A landscape with many valleys, sampled at points; each row gives a point and its height.
From any point a ball takes the steepest step (drop divided by distance) to one of its 3 nearest points. It stops when none of these is lower. Distance is the straight distance between rows; heights are no part of it.
<612> height 181: [-24 -11  61  27  21 -17  19 -14   1  54   2  20 -30]
<506> height 319: [ 26   9  -8  -4   2   8  -7   6  23   1 -10   5  -5]
<302> height 177: [-18 -19  48  22  21 -25  25   6   2  38   2  12 -24]
<555> height 129: [-37  39 -31  36  24  50 -22 -41  49  -3  21 -17  -8]
<67> height 179: [ 12  34 -25 -34 -12  23 -22  -7   5 -32  -8  -2   0]
<436> height 748: [ 33 -61  15 -17 -18 -49  29  30 -74  -7   3   9  -9]
<14> height 259: [  6  28 -14  30  24  33 -14 -31  29   8   9  -8  -4]
<346> height 201: [ 20  23 -18   4   8  22 -16 -12  24  -4  -2   1 -10]
<640> height 187: [-14 -39  47  16  20 -34  53  15 -19  36  22  11 -26]
<198> height 151: [ -5  34 -39  17  16  44 -31 -31  26 -17   9 -13 -10]
<671> height 741: [ 35 -42  12 -39 -33 -53  13  37 -78 -30 -18  -8  32]
<108> height 192: [-13 -34  63  17  22 -33  67   2 -22  57  33  29 -26]
<339> height 710: [ 18 -28 -10 -29 -35 -23  13  27 -24 -20  -9   8  31]
<570> height 625: [ 24 -14 -15 -39 -35 -22  12  33 -32 -36  -8 -11  52]
<498> height 124: [-29  39 -60   4 -11  52 -62 -33  22 -33  -6 -19   7]
<173> height 367: [ 20  13 -15 -29 -13   9  -2  11  13 -17  -9  10   5]
<274> height 290: [ 12 -55  36  14  17 -46  59  24 -43  23  31   9 -22]
<148> height 206: [ -1  41 -28 -58 -18  12 -15  12  -5 -56 -11 -22  19]
<561> height 555: [ 18   3 -15 -37 -28  -2   4  20   3 -20  -8  10  15]
<613> height 228: [ 16  28 -22 -42 -16  13 -11   3   7 -30  -9   2   6]
<266> height 332: [ 17  16   5  18  19  13  -9 -12  27  19  -5   0  -5]
<80> height 149: [ 11  22 -23 -59 -25  -3   6  25  -9 -50  -6 -17  36]
<174> height 329: [ 11 -16   7   6  -2 -14   5  22  19  14  -9   7  -8]
<180> height 188: [-26 -22  64  18  22 -25  39  -1  -7  53  15  23 -31]
<593> height 703: [ 14 -46  -3 -12 -27 -30  14  30 -27  -8  -6  11  13]
<647> height 98: [-13  41 -44 -18 -10  41 -49 -25   3 -40 -10 -17  -1]
<28> height 740: [ 27 -42   3 -30 -33 -41  15  32 -62 -24 -13  -2  34]
<154> height 275: [  3 -48  12   6  -6 -31  22  31 -12   9   1   7 -14]
<359> height 158: [  8  30 -27  18  19  36 -22 -27  24  -8  10 -11  -9]
<90> height 148: [-35  35 -59  16   1  55 -53 -32  36 -26   3 -20  -4]
<568> height 302: [-15  10  39  48  20   7  -6 -41  19  54  -1  17  -4]
<27> height 552: [ 20   1 -17 -44 -32 -15  15  30 -15 -36  -6  -5  44]
<629> height 214: [ -1 -48  20   9   1 -35  30  29 -17  15   8   7 -20]
<315> height 506: [-22  25  16  53  22  29  -2 -54  36  48  17  15  11]
<37> height 413: [  7 -30   9   2  -8 -21  11  29   5   8  -8  10  -8]
<465> height 174: [-58  49 -26  42  27  56 -23 -45  62   5  22 -15  -7]
<480> height 256: [ 10 -59  15   5   0 -38  38  32 -33   9  14   5 -20]
<197> height 147: [ 18  29 -26 -14   1  28 -20 -14  17 -18  -3   0  -9]
<685> height 599: [ 15 -33  -3 -10 -21 -22  12  30  -1  -4  -8  12   6]
<132> height 371: [ -8  32  -3  40  29  33  -9 -42  34  19  15  -3   4]
<111> height 742: [ 39 -44  17 -46 -28 -57  18  45 -87 -29 -20 -11  22]
<267> height 115: [ -1  34 -39  -7   2  38 -36 -25  14 -25  -1  -9 -12]
<13> height 743: [ 16 -62   7  -7 -18 -38  25  32 -47  -4   3  11  -6]
<290> height 146: [-10  50 -36 -45 -16  27 -47  -4  -4 -55 -24 -30  17]
<387> height 253: [  7  13  19  31  23   6  -6 -17  27  30  -6   1   0]
<575> height 113: [-19  46 -50 -23 -17  42 -63 -22   2 -43 -16 -24  13]
<271> height 182: [-14 -33  39  14  12 -30  32  23  -6  28   8   8 -22]
<30> height 285: [ 17 -59  25   8  12 -44  53  26 -45  16  24   6 -22]
<35> height 207: [  0 -14  25  15  13 -16  10  16  15  26  -9   5 -13]
<157> height 137: [-10  47 -32 -58 -16  19 -39  10  -5 -59 -20 -35  19]
<147> height 153: [-19  54 -47 -32 -17  36 -64 -14  -3 -52 -27 -36  25]
<515> height 503: [ 15 -15  -3  -8 -13 -13   4  24  13   2 -10  11   0]
<105> height 356: [  5  21  12  39  23  20  -7 -29  31  30   5   3   3]
<48> height 121: [ -4   3  37  31  21  -6  -2  -8  17  39  -9   6 -10]
<68> height 734: [ 22 -53   0 -21 -31 -40  17  32 -53 -13  -7   6  12]
<672> height 127: [-22  -1  51  41  21  -5   2 -31  10  58  -2  22 -16]
<566> height 266: [-51  46  -2  47  24  49  -3 -61  60  35  30  12   1]
<660> height 257: [-34  41 -12  42  28  44  -9 -52  46  20  26  -5   4]
<2> height 168: [-16  -9  47  26  20 -16   9  -2   8  44  -6  11 -17]

Two balls start at each pair of points below. Name the first point that both come to, or write -.
<67> and <132> | <267>
<359> and <90> | <647>
<147> and <561> | <647>
<290> and <506> | <647>

Write out the way that a ball takes from each point below.
<14> | <359>, <198>, <267>, <647>
<640> | <271>, <302>, <2>, <48>
<173> | <613>, <67>, <197>, <267>, <647>
<346> | <197>, <267>, <647>
<566> | <465>, <555>
